Points, in no order, along strands that fork, close into loops and pass close to each other.
In the rows, 128 means zero.
Two points are linked if the straight distance between their rows is under 137. Some points are linked to none.
<526>: [178 103 112 148 125 158 133 134  96 113 105 122  83 123 150 127 106 163
 125 170 124 170  77  98 150 167 149 148 116 151  99 114 126 184 167 170
 115]
<1137>: [135 161 130 129 164 137 127 131 149 181 177 140 147 121 109 130 101  79
 125 159 101 122 173 121 120 114 127 104 131 172 144 111 132  88 119 166
 122]
<684>: [123 106 123 111 133 118 142 142 109 111 128 107  85 124 153 140  97 121
 121 133  99 131  77 127 146 134  83 161 128 158 114 137 128 172 144 126
 134]
<1066>: [ 85 154 136 154 120 143 115 119 122 150  95 108 157 119  91  76 152 131
  74  82 174 102 122 100 142  66 181  87 108  81 158 131 148 117  94  96
 164]
<616>: [111 129 120 111 133 126 133  95 109 145 144 105 125 158  87  58 139 142
  91  50 187  98 103  82 164  55  98 116 123  88 164 161 147 144 128 114
 149]
<1400>: [178  81 128 154 123 119 168 164 146 168 161 170  89 146 181 143 109 122
 171 135 126 178 154 114 108 137  88 147 166 175  98 104  88  98 192 135
 114]
<1611>: [101  87 115 121 108 127 120  98 137 172 115 126  89 165  96  63 121 138
 116  26 117 134 108 125 130  32  81 164 134  43 184 129 135 141 133 111
 188]
<1461>: [133  80 151  77 137 190  77  79 163  72  90 119 136 128 112 106 163 179
 145 102 123  79 162 135 116 100 188  66 128 106  84 137 179  79 103 139
 140]
<900>: [ 90 151 110 152 129  97 134 183 103 118 125 115 127 122 142 127 117  70
 114 132 100 146 119 171 123 163 113 167 121 154 133 138 107 149 108 112
 101]
<168>: [106 143 116 129 145 111 135 134  78  93 150  59 135  94 100  75 139  99
  99 151 157 136  90  93 128 183 140 146 102 113 146 128  94 202 157 114
 105]
<359>: [130 111 131 110 107 174 102 120 183 139 115 178 110 160 138 119 111 164
 144 106  80 100 143 119 106  76 149  87 141 138 121 130 210  64  69 152
 161]
<633>: [130 118 143 154 117 131 135 135 163 111 121 107 109 125 132 124 112 118
 136 171 109 154 140 152 124 157 143 157 125 175 117 121 129 139 135 152
  98]
<573>: [111 160 126 115 168 110 123 135 104 103 122 162 162  92 151 137 109  86
 121 146  74  84 143 154 101 139 117  89 140 154 142 132 127 110  78  99
 142]
<921>: [197 126 141  79 121 181  87  94 155 112 145 158 109 127 149 158 148 182
 140 152 107 120 129  88 140 138 141 112 138 152 109 116 180 121 145 184
 124]
<838>: [138 152 151 166 131 126 153 198 140 192 152 150 117 158 158 167 103  74
 158 145 132 173 162 167 118 162 142 159 133 158 102 111  79 102 169 138
  94]
<726>: [195 131 138  89 133 179 101  77 115  73 117 127 128  97 119 163 166 195
 135 168 139 114 116  91 156 154 151  98 122 145  93 135 155 127 148 172
 110]
<371>: [117 111 141 169  89 124 129 158 185 150 144 126 110 145 143 142 145  79
 164 111 120 182 191 161  99 121 120 168 159 144 130 110 127  70 157 137
 103]
<1594>: [162 169 128 123 129 129 106 153 110 129 180 177 133 126 147 203 120 133
 140 159 131 149 134 127 167 164 121 110 136 170 102 139 147  88 148 145
 108]
<156>: [ 83 149  96 139 118  92 144 170 106 159 129 114 149 122 115 107 104 106
 101 126  94 127  50 114 118 136 113 163 109 105 155 118 108 199 102  88
 145]
<1494>: [143  78 127 100 116 166 107 103 183 115 113 150  93 131 141 114 124 134
 148 126  58 108 148 125 103  84 105 116 153 161 126 125 172  96  91 151
 154]
<803>: [108 173 135 147 128  89 153 163 141 118 165  90 130 120 102 164  87  96
 119 144 164 136 101 107 145 137 116 120 112 159 126 127 112 121 158 136
 110]
<687>: [110 107 105 155 122  98 169 188 105 170 154 139 103 128 136  90  55  99
 130 168  63 156  65 119 108 145  74 176 124 133 132 128  55 163 106  89
 134]
<1471>: [ 79 111 113 147 103 152 116 139 180 155  93 138 125 147 133 118 123 119
 142 110  93 126 129 171 113  92 166 175 136  97 124 122 136 138  94  99
 163]
<479>: [140 117  98 110 169 119 138  99  78 164 135 138 138 103 144  94  79 142
 105 181  68 105 120  91 130 125  88 112 137 141 146 120 122 169  98 123
 160]
<71>: [ 82 204 169 164 120 121 114 158 134 169  99 136 174 152 140 171 114  61
 160 150 127 134 171 198 122 151 172 147 118 131 145 107 129  86  79 116
 122]
<1488>: [137 167 124 103 154 120 131 130  91 123 151 144 160  93 141 156 152 112
 111 152 151 115 158 145 144 166 134  94 128 153 129 153  95 124 127 105
  97]
<1107>: [126  55 109 113  94 112 115 112 162  82  68 106 120 155 132 142 183 179
 144  92 139 130 136 156 103  88 109 138 152  92  85 157 121 125 137 115
 128]
<216>: [ 91  66  90 125 108 136 105 103 136 107  75 119 110 158 113  97 136 158
 120  36 131 116 128 155 113  36 109 136 137  33 156 145 130 135 128 100
 187]
<1168>: [123 169 111  98 155 140 115 125 119 178 153 149 158 122 101 130 148 117
  91 104 172  92 155 116 150  94 131  76 139 139 152 153 136 115 123 115
 133]
<270>: [ 85 196 150 157 146  72 149 161 123 122 153  98 176 106 107 151  83  58
 121 169 156 130 128 132 131 140 145  85  98 140 154 124 101 105 116 132
 112]
<1616>: [110 119 113 134  99 102 155 111 146 129 149  99 128 153  75  81 154 145
 110  32 206 111  97  94 141  67  93 144 123  62 162 167 116 136 166 111
 127]
<199>: [ 92  86 125 173  56 134 115 144 194 139 103 110 107 152 152 150 173 121
 158  98 143 187 198 170  88 133 154 194 168 103 118 113 137  86 166 107
  95]
<1269>: [103 161  85 102 166 102 132  79  62 122 108 112 188  98 119  89 104 138
  70 144 154  66 110  54 127 103 119  49 103 112 170 136 149 154  88 115
 164]
<1453>: [133  72 142  92 134 173  99  55 141  84 111 116 107 129 114  74 186 181
 135  93 164  88 153  91 133  83 152  79 132 102 117 147 175  81 126 165
 170]
<1544>: [ 83 109 117 162  56 118 124 162 186 143 140 105 121 149  90 115 148 120
 132  61 142 161  99 136 109 110 136 186 128  74 138 133 124 139 149 102
 120]
<1548>: [127  75 119  71 175 141  95  79  97 103  74 126 115 144 134 100 146 177
 129  93  98  80 100 151 123  94 112  82 126  84 108 160 147 156  95 127
 174]
<1301>: [147 118 111 152 113 118 150 110 147 194 125 129 123 148  98  75 111 146
  96 101 120 137  77  97 139  76 112 171 124  95 162 116 123 178 124 134
 154]
<1393>: [154 145 130 141 141 143 140 157 114 122 120 194 118 134 190 163  91 118
 174 172  56 119 128 163 119 176  96 179 146 185  92 108 123 113  81 128
 135]
<1272>: [117 172  95 126 153  93 148 144  83 159 177 102 153 122  94 104 108 109
  74 127 177 118  82  62 160 115  98 134 111 120 166 147 109 173 145 131
 120]
<35>: [147 130 101 175  87 122 173 204 140 190 166 131 125 163  92 104  92 128
 134 102 135 178  56 101 119 141 114 185 111 103 140 115  86 175 166 105
 106]
<440>: [ 92 188 137 137 148  97 137 113 117 120 126  81 193  87 102 116  99  98
  91 181 151 106 124  94 123 143 158  70  96 137 160 111 116 134 120 129
 129]
<1577>: [110 161 149 108 145 123 114 135 105  78  98 119 152  90 128 181 168 127
 115 146 161 106 144 166 134 163 156  87 113 144 100 148 122 126 124 103
 100]
<883>: [144 147 131 170 149 122 160 175 135 183 166 111 113 130  99 114  73  67
 124 159 104 150 103 115 119 147 116 146 128 159 147  93  71 155 164 134
 115]
<1493>: [136 130 148 183 101 110 172 206 155 166 133 156 103 180 168 150  82  71
 188 120  96 169 151 168 102 153 106 215 147 173  98  89  68  86 174 114
 109]
<993>: [132  97 141 153 103 107 159 130 141  72 132  64 107 111 101 129 158 136
 135 130 198 173 133 119 120 188 163 144 111 129  90 131  92 134 190 127
  69]
<1350>: [145 100 156 122 110 136 101 111 166  86 141 156 111 116 155 167 178 145
 164 119 122 133 205 171 106 158 139 120 164 150  91 127 148  65 130 124
  92]
<833>: [169 147 116 109 158 146 107 125  84 123 133 170 115 113 169 179  89 152
 142 182  70 117  98  95 139 158 117 115 139 166 110 107 153 142 119 145
 158]
<1507>: [ 74  67 109 141  84 132 103 114 170  99 103  91 111 142  89  87 155 148
 126  50 143 141 111 140 106  74 142 171 138  39 134 133 125 147 146 106
 146]
<350>: [110 163 140 132 142 123 102 135 104  51  70 160 178 104 152 146 146 101
 128 147  80  87 164 202  91 150 139  85 125 142 119 134 134  94  48 106
 123]
<1081>: [137 180 114 127 148 118 155 129 106 179 170 114 157 115  92 124 135 118
  75 126 207 118 132  82 167  96 118 101 115 136 147 145 103 131 156 141
 119]
<301>: [ 83 147 148 113 124 136 118 108 137 104  94  78 135 105 106 135 169 129
 102 114 172  96 142 156 124 130 175 104 114 108 116 141 117 143 126  93
 126]
<276>: [106 150 114 117 162 122 133 140 134 171 158 143 146 120 116 117  78  78
 114 136  68  88 155 126 111  97 107  83 141 157 156 126 140  88  74 117
 157]
<82>: [ 98 154 161 153  99 142 110 129 164 123  81  95 133 126 106 162 169 113
 131 118 157 126 171 179 117 132 184 145 106 123 136 115 126 129 133 111
 108]
<311>: [ 98 164 118 154 151  99 134 162  87 136 157  74 171  98 100  94 122  58
  91 160 143 148 123 123 112 173 139 136 108 123 170 118  84 169 143 121
  86]
<2>: [120 170 115 141 162 112 152 154 123 214 168 109 144 124  79 116  86  55
  89 139 114 121 111 103 120  92 117 130 133 127 157 106  88 134 142 144
 143]
<862>: [142  76 133 120 102 153 110  89 159  89 109  94  88 122 133 128 204 137
 128 104 161 146 172 130 125 131 132 139 147 130 111 132 143 114 165 139
  87]
<943>: [112  75 134 118  97 139 137 102 182 174 150 105  79 165 133  84 145 140
 136  73 152 165 105  81 133  72 120 166 138  79 144 119 144 147 174 145
 139]
<750>: [162  93 112 110 119 130 133  96 134 146 126 187 142 119 133 125 149 195
 124 123 150 133 123 116 139  99 123  97 134 108 115 151 154 101 102 152
 153]
<1470>: [130  89 108 142 103  99 156 167 130  89 117  96 100 132 122 133 154 128
 128  95 151 151  85 158 115 159 105 181 120 104 115 149  88 168 165  93
  98]
<340>: [140 169 105 122 180 109 147 109  91 142 187 100 130  99 113 143  52 100
 107 192 137 107 119  45 149 138 118  92 124 149 134 111 127 147 160 156
 143]
<618>: [ 97 131 145 141 150 104 137 123 148  97 123 115 114 105 129 141 120  93
 128 126 128 102 111 128 120 111 148  95 132 123 134 110 130 111 128 123
 167]
<614>: [161  97 143  79 128 167  61 105 158  53 109 161 124 125 141 145 173 166
 170 137  59  87 154 168  96 154 150 112 142 127  67 134 170  80  70 159
 106]
<1327>: [116  76  98 103 129 139 103 102 131  78  65 130 131 135 132 125 163 173
 130  93 105  85 131 180 117  78 123 105 141  95  95 172 132 130  97 103
 153]
<1236>: [ 85 121 109 130  98 139 119 151 167 159 105 151 108 155 141 141 159 112
 133  53 123 134 166 170 123  91 142 160 153  86 143 129 123 112 136  83
 156]
<564>: [ 98 145  94 150 156  85 160 185  55 179 155 131 156 116 162 104  65  72
 114 181  76 153  89  98 115 161  92 149 119 134 140 112  64 189 126  89
 123]
<158>: [140  87 111  99 132 138 117  72  85  86  72  79 110 132 101 103 200 171
 110  96 197 102  96 120 154 108 124 143 118  76 107 159 120 170 141 145
 127]
<1414>: [150 114  99 122 142 103 156 104  66 148 105 127 142 118 134  96 129 150
  99 135 152 141  79 122 142 122  99 126 111  89 158 142  97 200 132 114
 153]
<700>: [120 152 148 110 142 164  93 115 135 128 133 134 153 106  93 121 164 135
 110 107 155  94 173 141 129 123 164  60 125 146 143 145 165  81 106 110
 122]
<94>: [143 144 113 182  96 122 161 165 171 203 140 137 129 159 108 116 116 127
 118 108 128 161 101 114 125 102 132 184 125 115 146 107  98 157 148 129
 134]
<1319>: [134 113 128  58 176 144 126  50  70 111 135 121 116 150 120  85 134 190
 121  86 183  64 118  65 181  78 107  92 112 112 135 164 176 145 125 154
 154]
<1214>: [130 107  98 113 144 112 132 107  68  78  69  94 148 111 115 107 167 155
  90 132 154 111  67 122 141 128 117 123 107  84 119 159 111 199 125 130
 133]
<4>: [155 177 103 101 157 135 102 110  47 141 145 155 160 104 159 165 110 162
  96 175 112 111 104  75 158 143 120  90 131 148 132 123 148 159 127 122
 145]
<731>: [ 94  74 132 151  84 160  97 122 189 104  88 126 110 136 144 135 173 131
 151  97 142 157 197 165 107 102 173 144 154  98 108 117 152  77 120 133
 134]
<1476>: [107 131 105 137 122 109 140 173 125 119 143 128 118 127 134 137 147  69
 105  91 136 140 131 156 140 129  95 136 136 138 142 159 117 113 133 108
 128]
<1004>: [137  76 116 118 113 146 129 119 129 152 121 123  73 151 150 110 136 153
 130 108 133 171  92  98 155  96 104 150 140 116 127 131 160 151 149 169
 151]
<682>: [ 96 179 145 171 110 118 140 187 158 185 131 125 149 154 122 159 121  61
 155 138 145 162 172 188 118 154 162 163 117 125 128 116  94  96 136 124
  96]
<108>: [ 99 179 165 151 125 144 112 129 150 150 108 139 169 131 124 163 139 110
 138 150 145 142 170 174 124 142 186 105 113 139 155 109 145  95 103 143
 131]
<595>: [157 119 140 122 101 140 141 111 143 116 156 126 124 117 119 156 160 166
 144 133 200 151 142  72 153 127 121 101 140 158 107 124 151  86 174 166
 110]
<81>: [121  68 106 149  71 110 147 167 168 121 120  98  94 161 126 114 151 142
 154  70 123 167  98 161  95 126 106 203 136  63 118 134  98 170 164  88
 107]
<1167>: [118 197 138 111 123 148  94 125 100 137 140 117 188 103 103 166 132 146
  97 173 186 122 149 115 173 130 158  86 102 159 129 143 154 110  99 142
  94]
<735>: [132 132 152 120 137 163  99 131 169 143 170 172  93 133 161 139 126  89
 169 135  69 137 174 154 122 140 131 131 156 172 130 119 166  72 104 155
 123]
<405>: [146  49 131  99 128 155 117  58 114  88  99  86  99 120 109  92 217 182
 128 104 195 130 154 114 141 138 137 136 125  90 109 150 132 132 157 151
 109]
<1010>: [102  81 139 181  75  95 135 165 172  86 100  93  99 142 130 160 165 101
 155  89 131 174 182 179  75 152 142 200 149 100  92 112 105 112 160  85
  68]
<1519>: [104 132 137 155 125 129 134 141 169 168 158 123 137 124 104 122 122  73
 131 126 133 152 189 142 120  98 134 112 144 135 148 118 128  70 141 156
 130]
<641>: [139 113 125  83 149 168  91 104 133 116 141 180 138 133 129 103 105 180
 133 133  67  78 132 114 107 115 157  55 133 128 117 139 193  84  48 139
 173]
<1529>: [120 195  93 117 139 121 114 148  76 156 101 161 176 124 162 160 120 128
  99 147 109 110 111 119 144 134 124 118 129 161 144 124 152 158  95 109
 145]
<784>: [ 96  89 130 155 111 106 145 132 173  97 120  86 111 117  86  90 104 113
 144 129  83 116  63 127  86 115 120 170 117  93 131 114  98 183 125 109
 148]
<455>: [161 129 105 109 136 142 139 139 121 218 159 190  99 155 172 140  98 143
 139 146 107 147 107  96 159 116 110 144 136 138 125 122 148 131 118 147
 167]
<1202>: [155 195 200 141 140 137  84 142 110  65 117 188 153 143 157 190 130 107
 183 159  78 111 180 196 103 205 162 137 126 161 115 115 164  68  63 150
  87]
<467>: [ 78 119 119 136 120 126 121 120 166 120  80 108 140 124 113  95 112 133
 119 139  77 103  87 149 102  98 160 143 116  95 132 117 128 169  82 108
 173]
<589>: [124 135 143 193  98 113 177 225 127 135 145 126 100 144 125 115  76  59
 157 121  77 158  81 166  79 179 121 219 125 145 127 103  42 154 146  78
  85]
<873>: [147 124 127 100 145 153  81 105 119  61  89 156 161 107 126 126 166 156
 128 129  85  77 150 172 103 142 153  84 135 141  99 140 143 106  69 121
 127]
<1429>: [142 124 181 182  86 103 157 180 167 118 125 130 105 180 180 174  77 106
 198 129 106 187 158 158  99 165 117 191 136 191  80  88 111  72 163 129
  80]
<969>: [118  44 109 136  77 112 136 123 185  99 100 100  80 160 154 114 152 151
 158 102 120 166 119 148 101 108 106 175 162  97  94 130 118 135 164 119
 126]
<662>: [160 114 102 145 135 121 148 119 106 154  91 171 142 126 136 128 143 154
 111 130 132 141  94 130 146 117 118 126 128 107 138 130 116 145 117 136
 177]
<68>: [153 157 157 143 117 154 123 144 130 152 154  93 132 119 102 157 149 100
 115 162 187 174 174 143 148 175 165 125 101 159 133 121 108 120 173 147
  70]
<1069>: [122 192 186 140 133 123 111 148 113 137 130  85 167 120 101 170 127  87
 128 176 169 163 185 173 147 179 167 103  84 155 149 133 117 126 137 146
  54]
<5>: [140 188 168  91 144 173  72 109 124 105 143 161 173 103 112 152 151 158
 125 158 125 102 170 140 125 173 182  52 111 151 130 130 169  82  78 136
 107]
<186>: [178 136 131 110 147 154 108  97  82  58  95  94 135  93 136 167 145 164
 116 185 141 109 105 113 160 181 158 120 104 144  80 128 123 162 153 140
 100]
<115>: [169 137 126 127 104 145 137 146 162 195 146 169 125 165 156 166 129 143
 132 117 136 154 137 101 148 103 121 131 149 151 118 111 155  91 144 158
 145]
<492>: [140 157 138  98 162 145 132  89  99 113 140  79 130  91 118 112 143 129
  98 157 171  98 125  79 170 150 155 113 117 136 133 121 143 163 155 147
 132]
<1276>: [106 158 108 152 135  89 146 127 103 132 125  92 175  93 106  98  74 123
  93 200 124 122  80  64 128 148 142 103  96 127 150  98 114 167 115 134
 147]
<876>: [159 139 130  92 145 152 107  71 143 150 143 168 161 119 104 125 124 200
 106 126 149  83 127  80 153 102 144  57 125 129 121 142 176 113 103 148
 148]
<128>: [148 115 119 131  93 140 129 141 138 172 134 158 113 150 157 158 186 149
 135  84 174 167 142 139 154 118 111 136 152 128 121 147 127  97 159 123
 122]
<835>: [137 134 132 117  85 148 107 125 188 147 111 157 141 158 128 155 171 158
 138  73 142 112 184 132 112  85 127  99 160 138 133 128 174  55 131 120
 139]
<1365>: [160 150 155  95 101 171  88 112 181 138 124 161 138 140 135 173 160 177
 140 131 123 116 166 134 127 123 162 110 136 150 110 122 179  86 117 156
 117]
<604>: [139  69 143  80 111 161 110  57 179 108 131 109  98 149 140  78 182 180
 141  85 170 112 154  75 130  65 119 109 151 110 126 125 185  99 160 160
 128]
<451>: [132 151  95 101 159 116 115  98  40 112  94 103 155 109 153 139 118 160
  90 169 122  95  74  62 152 124 113 101 124 121 144 119 143 196 132 133
 167]
<29>: [122 109 129 131  95 137 122 122 150 127 123  96 115 134 105 125 199 140
 103  80 200 147 154 123 145 101 126 144 139 109 133 142 134 115 160 119
 107]
<1231>: [105 140  97 113 141  89 164 126  96 123 166  80 134 133  82  79  89 133
 107 112 157 103  38  68 139 125  82 152 102  93 166 151 114 200 137 119
 135]
<42>: [150  98 118  56 187 147  94  74  64  83 121 145 118 130 143 106 148 175
 126  99 130  64  98 103 145 112 104  63 131 109 132 163 169 129 103 138
 173]
<1364>: [139 170 111 107 148 135 110 155 126 157 152 189 158 135 117 136  92 117
 115 117  82  77 151 124 107 114 115  51 132 155 150 145 176  59  59 112
 162]
<1489>: [178 120 113 120 135 128 155  76 144 190 150 127 126 139 108  90 113 172
  95 118 156 132 120  71 159  86 109 140 119 119 157 117 128 171 166 150
 138]
<870>: [ 87 121 113 167 117 112 150 183 148 190 155 133 107 136 104  88 100  68
 136 104  73 147  94 135 100 105 104 184 135  76 161 114  79 142 119  99
 166]
<331>: [114 110 133 148 109 132 141 129 152 102 136  80 115 119 105 106 138 133
 123 151 159 166 111 119 136 154 161 152 105 136 111 136 126 159 147 147
 102]
<1278>: [135 184 190 124 118 161  95 117 164 134 116 159 150 139 123 181 132 155
 171 160 124 114 178 156 116 143 186  85 114 154 134 114 172  65  96 164
 122]
<373>: [111 125 101 119 127  81 157 159  93 156 140 112 112 137 117 103  76 132
 124 113 107 144  19  98 130 125  62 161 104  84 152 143 102 200 133 104
 154]
<33>: [160  81 144  77 130 162 133  39 138 131 138 134  86 162 149  89 151 198
 145  99 178 130 122  53 162  79 110 110 129 101 124 135 181 129 156 191
 150]
<19>: [147 124 109 135 118 126 134 147 130 121 100 184 125 141 163 159 145 136
 160 143 102 127 153 193 121 166 112 174 145 165  95 142 120 117  96 113
 114]
<762>: [130 110 109 134 154 114 137 134 103  94 122 156 106  94 166 119 122  90
 132 136  60 109 137 167 112 124  78 129 148 162 134 128  98 124 105  90
 144]
<1572>: [139 201 190 161 155  99 128 157  73 124 124 149 172 123 179 172  81  63
 162 200  93 144 192 195 116 207 159 139 111 159 126  81  92 125 101 120
  69]
<1295>: [109 122 113 166  95 111 155 202 122 106 116 116 117 142 128 130 117  92
 129 115 109 156  79 169 109 180 115 200 115 124 117 129  77 180 135  87
  91]
<1579>: [118 158 162 126 114 117 138 119 165 117 155  78 127 125 100 167 129 130
 132 123 204 130 143  95 150 116 125  98 127 158 130 131 132  91 184 149
 108]
<144>: [163 152 135  59 158 176  78  71 100 102 134 156 180 101 106 102 142 203
 105 148 128  73 129  83 135 138 166  42 117 126 123 135 173 117  87 137
 144]
<613>: [166 146 111  97 156 134 105 123 123 128 173 208 156 118 119 142  85 162
 132 157  72  87 123  92 115 147 116  68 146 145 129 131 170  79  70 144
 153]
<725>: [174 129  98 120 166 123 162 109  87 151 191 131  93 115 116 135  77 131
 119 154 166 142 107  47 163 121  90 111 138 138 138 125 122 139 188 165
 147]
<1353>: [104 133 111 161 124 119 163 183 133 190 135 158 104 148 160 120  79  75
 152 140  69 143 104 144 122 130 101 195 140 145 125 109  77 131 119 104
 159]
<298>: [144 155 128 117 138 117 116 121 105  73  89 111 145 110 132 178 139 144
 109 165 120  94 104 131 137 144 137  92 119 157  92 134 142 153 114 131
 130]
<852>: [145  75 118 150  84 115 163 148 188 152 122 148 107 155 170 137 128 162
 172 125 120 166 131 130 111 121 107 167 156 137  95 111 103 118 162 119
 130]
<866>: [116  88 134 113 147 138 131  74 145 100 114 107 108 113 113  98 152 140
 128 115 148 107 118 114 128  97 149 101 130 103 129 127 144 126 134 144
 170]
<722>: [123 182 175 126 141 112  85 120  87  63  92 123 187 101 143 159 129 103
 133 180 102 112 175 184 118 187 159  81 108 152 143 122 144  95  67 131
  96]
<1233>: [146  80 124  90 183 112 144  88  79 165 161 152  98 107 148  89  96 149
 135 141  94 128 114 122 141 116  73 104 128 119 158 137 120 154 117 134
 168]
<571>: [123 157 122 141 115 100 165 133 137 163 183  91 142 145  55  84 151 135
  95  63 234 123  87  63 153  88 110 150 113  64 155 139  95 158 179 106
 107]
<404>: [160 138 140 169 144 118 157 144 116 119 147 125 118 110 137 125  76 104
 133 189 106 152 128 131 122 176 137 148 115 188 127  96  94 146 159 134
 102]
<583>: [111 100 109 126 154 106 131 115  81  68 101  83 130  86 140 102 155 115
 100 146 120 121 105 139 120 179 142 147 113 119 117 132  97 197 130 107
 116]
<1065>: [102  76 157 121 109 142  92  99 175  57  86 114 104 119 142 142 166 128
 156 111 102 126 191 182 103 122 166 126 142 122  82 128 162  87 116 131
 112]
<667>: [113 132 102 124 128 136 134 124 143 184 133 148 137 135 113 104 146 130
  97  66 147 124 148 142 145  77 135 129 144  97 156 149 118 129 129 103
 154]
<1324>: [168  64 117 131 107 147 147 142 111 127 125 116  50 161 159 112 116 153
 140 117 143 178  73 100 147 152 108 163 134 135 118 118 124 174 194 155
 110]
<1261>: [ 70 129 119 172  94 105 134 171 177 111 131 110 119 121  87 103  95  73
 141 112  73 131 102 166  83 119 124 185 120  89 152 111 100 141 109  97
 131]
<892>: [190 113 132 116 149 155 132 122 114 103 152 191 104 114 180 153 114 156
 150 184  77 134 132 135 131 179 110 135 149 177  94 106 140 118 126 145
 118]
<1258>: [103 102 118 148 119 113 149 146 145 122 110 193 117 137 170 145 105 108
 166 107  79 114 139 165 109 110  95 140 162 129 114 130 129  64  80 112
 194]
<328>: [127 193 160 129 147 111 113 170  98 126 171 168 152 120 158 218 112  87
 150 160 130 149 178 171 146 183 141 117 128 179 100 135 132  79 124 140
  74]
<239>: [120 102 146 170  91 122 145 166 172 120 135 105  86 149 127 125 122  82
 147 116 107 175 130 154 104 143 119 186 133 159 135  98 110 124 161 133
  99]
<511>: [119 125 163 157 120 115 133 140 165  98 114 172 131 136 171 169 130 118
 174 141 105 139 186 197 104 159 142 155 135 157  90 113 126  76 102 121
 103]
<991>: [121  55 117 133 141  99 150 112 107  85 104 142  91 112 156 107 119 121
 144 119  82 133 118 173 109 122  73 153 151 115 129 150  83 143 116 102
 146]
<601>: [111 164 141 181  78 121 144 167 172 171 149 107 141 137  76 124 145 115
 109  91 168 155  83 103 128 111 154 163 113  86 150 117 117 148 145 118
 120]
<877>: [172 102 124 109 142 142 152 107 115 116 184 115  84 122 138 143 123 147
 140 138 185 154 130  74 164 155 108 127 140 152 113 132 127 120 210 156
 101]
<501>: [148 119 123  68 153 165  88  74 102  73  84 125 185  98 108  94 165 180
 103 136 125  55 151 125 130 119 157  53 110 128 112 164 153 123  82 114
 135]
<1391>: [134 137 107 101 157 126 127  88  66 130 120  86 117 131 126 104 100 167
  95 149 142 117  58  53 177 103 115 135 102 112 139 116 155 215 152 146
 157]
<86>: [159  69 108 106 160 102 173 107  66 145 142 132 102 126 141 100  94 171
 127 142 131 153  97 129 147 139  64 140 114 107 146 150  98 193 155 127
 144]
<210>: [107 197 226 149 148  97 106 146 101  98 104 109 172 121 133 186 109  87
 160 178 140 152 183 203 140 187 167  93  81 134 151 128 127 111  81 135
  75]
<805>: [128  62 118 147 121 117 149 121 136 126 101 159  77 139 153 120 110 126
 156 119  68 143 110 145 114  94  68 163 149 122 135 124 109 100 110 125
 186]
<178>: [130 123 126  77 162 156 120  69 122 146 153 123 110 152 106  69 137 154
  94  69 171  77 147  78 166  73 123  96 134 128 156 146 187 128 128 138
 145]
<287>: [137 192 149 164 144 122 133 162 105 150 126 131 162 129 149 156  86  83
 139 206  95 154 153 161 121 186 158 144 113 180 138  91 108 151 127 138
  96]
<584>: [118 214 142 111 171  92 125 150  88 119 163 146 190  90 150 184 106  77
 118 167 123 113 172 164 129 173 142  69 119 165 121 138 103 104 112 114
  85]

A fork is a point with three links, a tip a point with one. Leave the first point through the second and follow the links. Name the first fork or tip that comes.
<199>, <731> => <4>
<571>, <1616> => <969>
<4>, <833> => <199>
<667>, <1236> => <564>
<564>, <687> => <1168>

A tip is a point with one link. Name the tips that can be reached along the links from each point below, in the order of the rows.
<584> => <1594>, <156>, <564>, <1429>, <835>
<725> => <340>, <1276>
<1453> => <1461>, <618>, <33>
<1004> => <526>, <943>
